A landscape with many valleys, sampled at points; each row gives a point and its height.
A ball rolls from a point to the lowest of its 4 nearest points, and stops where none of them is lower. Distance is the straight distance between rows; heights are no part of it.
suto height 7.35: [126 161  78 103 150 155 173 164 134 141 196  89 107 162 175  93  87 132
 141 107 156]
doten height 6.77: [ 87 165 131  95 170 116  48  71 110 188 129 130 106 124 133 158 179 132
 129  86  94]
lif height 1.42: [139 102 113 139 156 141 129 128 121 123 130 103 117 125 133 130 114 177
 136  92 113]
fad height 0.78: [128 113 146 161 150 109  96 152 132 113 115 137 131 101 113 137 101 139
 132 116 105]
nuviv height 2.19: [137 111 120 121  74 163 148 137 135 135 115 110 179 129 122 134 148 137
 121 145 150]
Komem height 1.00: [133 116 174 144 127 126 121 132 168 126  66 143 117 122 110 130 139 144
 118 130 101]
pova height 4.44: [139 139 192 163 114 122  57  95 147 133 120 168 131  75  87 173 155 145
 140 120 109]
mal height 5.78: [131 150  77 138 191 141 182 128 109 106 155 103 108 148 169  97  78 149
 141  78 139]
rulaz height 3.71: [121 101  91 117 195 106 156 107  97 111 143 104  52 139 125 102  97 132
  85  99 121]
Dono height 1.20: [121 117  82 147 191 126 181 125  77  91 135  99  92 160 162  98  80 130
 102  91 122]
Babus height 0.73: [ 95  96  86 135 165 108 104 108  89 143 181  98  97 119 114 130  95 129
 101  98  80]
Timib height 2.37: [149 108 214 144  59 175 106 101 135 154  93 143 166 122  64 164 170 141
 120 133 137]
Nize height 1.07: [132 144  94 126 142 142 168 168 143 124 103 117 127 156 158  90  87 114
 120 121 125]
sopag height 1.21: [161 186 114 110  84 133 181 174 131  88 124 131 153 119 152 137 109 104
 191 194 159]
fupof height 2.43: [128 150 218 157  99 145  62  94 151 136  88 178 137 105  78 173 160 115
 140 144  95]
zope height 2.21: [150 126 116 116  80 123 162 155 148 113 131 130 152 148 164  96 131 106
 132 183 150]
tevap height 5.84: [ 99 105  92 116 195 106 126  90  87 144 173  84  71 148 113 107 117 134
  93 105 102]
lupa height 3.39: [130 114 149 137 115 136 139 156 146 142  76 120 166 129  95 149 136 151
 118 112 135]
Namo height 5.13: [115  83  87 129 188 101 136 110  97 116 173 111  74 134 125  96 101 141
  88 117 105]
bugor height 3.37: [159 109 191 130 120 139  97 104 161 145 114 146 112  95  84 151 167 165
 131 118 122]
Kel height 3.10: [147 139 104 122  96 116 152 177 134 106 135 134 161 131 163 101 123  91
 135 175 167]
Renep height 2.41: [121 110  97 134 193  99 157 131  98 111 153 127  74 134 142  83  82 130
 107  94 129]
ribib height 5.12: [ 70 153  98 116 212 105  92  77  78 161 147  90  83 130 118 144 114 106
 115  82 100]
fidal height 1.34: [132 110 145 120  92 127 129 143 119 124 104 114 179 132 122 140 157 144
 122 119 177]
Nife height 1.24: [ 89 137 139 128 108 105  60  74 117 163 145 144 113 116 122 168 167 107
 113 134  83]
gem height 1.68: [133 115 105 145 155 136 154 139 136 127 116 128  90 143 167  86  85 139
 118 129  97]
Medo height 5.21: [125  85  94 145 162 113 133 132 105 121 165 126  99 123 144  87  86 134
 106 112  85]
lilon height 4.15: [148  96 185 136 108 134 113 139 165 160 105 153 126 112  79 135 161 149
 113 116 146]
mubi height 1.25: [149 125 221 141  71 157  90  93 140 139  69 167 150 116  50 196 172 143
 126 120 155]
sug height 0.58: [140 127 117 104 147 139 166 163 144 140 109 108 118 166 142  95  98 128
 118 118 153]
lat height 0.88: [129 123 170 141  73 123 124 151 146 122 104 165 182 113  93 126 158 109
 105 157 165]
lebud height 0.61: [107 101 148 143 128  90  78  86 132 123 130 164  97 105 105 125 139 127
 116 142  83]
kor height 1.53: [143 141 105  96 136 111 173 172 143 123 127 113 130 164 160 112 127 115
 122 126 192]
zafi height 0.89: [130 100 122 136 167 117 134 113 101 110 113 112 120 124 129 137 118 166
 131  93 106]
gigok height 1.19: [137 104 105 123  87 155 161 144 144 132 139 111 170 132 155 111 150 127
 113 170 142]
Sasag height 4.62: [142 105 117 131 126 139 122 158 148 148 158 107 150 109 135 110 118 153
 129 105 135]
sobi height 4.50: [135 131 212 164  82 161  85 102 150 153  91 149 160 103  59 175 161 127
 128 124 117]
Nunum height 3.40: [163 105 129  97  81 143 166 148 138  98 134 117 167 120 144 116 164 137
 163 168 178]
Gelog height 2.90: [159 119 123  96  84 134 174 142 149 109 117 126 156 133 162 122 162 117
 149 193 162]
kofan height 7.17: [131 124 207 159  82 164  68 114 156 153 115 149 147  96  74 169 147 144
 126 126 106]
sofos height 4.71: [ 71 146 102 121 210 100  83  96 110 160 131 113 104 127 115 131 116  99
 112  89  86]
Tevet height 4.81: [ 61 158 109 104 216  94  61  76 131 177 147 145  74 122 139 106 143  94
 121  98  63]
Tifa height 5.97: [ 85 140 118  88 166  99  65  68 117 181 129 125  76 130 120 158 173 127
 112 113  86]
kan height 7.96: [125 146  80 120 173 163 180 144 119 113 193  90 105 160 195  90  95 146
 145  85 149]
denes height 0.71: [109  98 156 158 129 103  92 109 148 123  99 161 114 104 111 127 120 118
 124 138  85]
Kupad height 2.89: [138 109 112 132 109 142 140 175 155 152 153 118 157 126 136 104 117 132
 104 144 155]
rol height 4.45: [121  89  80 148 169 113 133 113 100 112 169 125  86 117 142  88  91 141
  96 120 110]
suv height 4.43: [131  96 196 142  62 153 115 140 167 151 116 165 164 121  85 126 155 126
  93 155 142]
fisud height 2.60: [126 126 136 162 124 140 120 155 143 138 124 128 151 113 116 138 105 146
 122 113 126]
mep height 4.57: [111 176  72 138 126 144 163 167 127 135 144 112 136 165 163 112  75 112
 123 113 135]
zupum height 2.86: [179 182 146  85  88 126 152 215 145  92 146 127 142 122  95 152 116 108
 190 199 200]
mupa height 2.08: [183 199 122  96  81 139 187 182 118  97 122 115 146 134 127 150 117 129
 200 192 161]
Nug height 1.18: [149 108 114 116 148 142 153 166 147 129 126 123 122 152 153  91 123 148
 115 115 147]
Kon height 3.38: [173 158 149  83  82 118 147 198 168 106 133 133 160 114 107 113 125 108
 188 214 197]
fazo height 3.08: [134 123 169 142 117 117  72  59 118 128 112 147 114  96 106 187 183 155
 144 119  83]
soteb height 3.84: [130 134 131 142  95 159 135 163 135 139 106 107 179 134 119 142 127 142
 116 130 123]
Petil height 1.72: [117 132  66 150 173 166 199 108  86 112 155 101  86 153 171  81  77 134
 127  88 109]
Zeme height 5.19: [123 165  59 126 109 151 174 153 123 121 155  87 134 177 182 123  84 116
 139 133 142]
Gav height 1.08: [145 122 104  98 142 120 152 171 146 127 126 124 126 160 147 101 122 128
 109 124 176]
gosep height 4.41: [106  98  98 157 160 112 115 107  90 129 169 125 108 127 131 113  92 137
  99 118  78]
luri height 3.68: [175 120 146  99  90 129 160 154 149 103 134 133 175 116 148 114 158 124
 168 180 180]
dasa height 1.40: [142 100 103 143 156 155 144 108 104 115 115 113 106 130 132 115 114 162
 122 105  82]
befel height 2.22: [102 102 131 100 156  71  92  77 112 141 128 139  76 127 110 166 152 133
 106 116 116]
tasa height 3.56: [142 111 178 117 106 130 122 156 155 135  97 139 149 117 103 143 148 146
 109 119 170]
Toliz height 3.36: [120 141  89 158 178 120 154 173 135 102 150 132 116 147 163  88  67 116
 117 101 116]
dezot height 4.42: [156 164  89 110  89 107 170 177 112  84 164 121 152 130 162 143 106 121
 167 158 173]
Befu height 1.64: [143 112 224 135  66 167  89 105 134 139 100 167 176 121  59 182 169 139
 133 118 164]
dumeb height 1.13: [144 108 113 122 143 145 160 144 151 134 110 119 104 149 154  92 117 145
 121 127 125]
dos height 3.35: [147 101 178 139  50 143 138 131 158 100  90 180 190 121 113 124 171 107
 136 163 166]
bimom height 2.36: [145 103 208 146  61 169 118 107 149 146 105 156 170 125  69 149 183 148
 126 149 149]
posiv height 0.75: [122 113 139 150 151  92 104 119 116 104 113 146 106 112 115 142 108 142
 121 102 101]
fup height 4.88: [168 125 148  91  85 144 135 160 172 119 153 133 174 100 140 104 145 120
 186 194 179]
meb height 1.71: [152 143 226 145  92 156  72  97 150 145  54 175 122 108  62 179 159 125
 134 122 137]
dagig height 5.23: [ 80 157 115 112 197 126  65  57 119 188 139 146  95 123 165 105 169  97
 127  96  38]
tisas height 4.52: [124 162  71 127 178 173 208 127 120 121 172  88  80 167 194  96  89 129
 149 109 134]
nat height 0.84: [106 108 119 138 158  85 110  76  89 110  93 125  92 132 115 162 129 134
 114 101  96]
bem height 4.10: [ 61 144 108 137 193  78  78  94 113 165 115 121  84 125 107 139 104  81
 108 117  74]
tapop height 2.38: [140 147 108  97 112 108 158 181 131 113 149 117 153 136 160 127 118 101
 134 126 189]
nepuz height 3.54: [130 155  93  89 104 132 183 163 117 107 144  96 147 156 179 136 102 114
 154 130 187]
tar height 0.62: [117 134  56 161 188 132 195 114  70  90 133  95  95 146 166  95  84 137
 113  92 124]
Naki height 6.48: [110 170  67 144 155 135 160 182 135 127 165 106 111 145 166  87  69 101
 139 107 134]
biku height 5.79: [ 63 164 127 107 178 130  77  47 130 182 124 135  98 136 155 132 158 104
 134 102  40]
zamod height 2.59: [177 154 134  99  91 126 169 157 143  88 104 130 156 136 148 123 141 115
 182 200 168]
maba height 4.31: [144 134 150 135  68 141 127 146 143 101 116 163 217  96 121 124 151 107
 145 156 163]
Zan height 3.74: [150 115 144 146  65 124 131 151 126 119 122 141 219 102 122 130 162 127
 134 139 181]
tama height 2.00: [134 119 161 139 111 124  90  54 128 132 116 144  93 112 111 174 165 148
 130 141  75]
Guken height 2.28: [ 76 123 126 114 160  87  98  79 104 135  91 129  72 138 100 150 132 115
 105 126  87]
vodub height 2.39: [107 108 141 133 120  89  66  79 120 148 138 161 101 118 120 146 157 131
 107 135  75]
saz height 1.33: [ 89 110  88 166 147 116 123  98  80 120 134 116 108 128 115 137 102 123
 103 116  66]
puren height 5.40: [ 87 165 140 137 119 110  52  73 104 161 100 144 119 127 110 186 171 105
 113 114  90]
fiv height 3.53: [143 181 100 113  94 115 153 176 124  73 165 118 170 131 154 132 106 108
 180 173 160]
nade height 4.55: [151 132 135 115  80 136 135 149 135 111 153 133 207 108 135 133 169 114
 151 149 184]

For each start below, name the point where the ball stops.
nade: gigok
befel: lebud
Namo: tar
Guken: lebud
lif: lebud
dasa: lebud
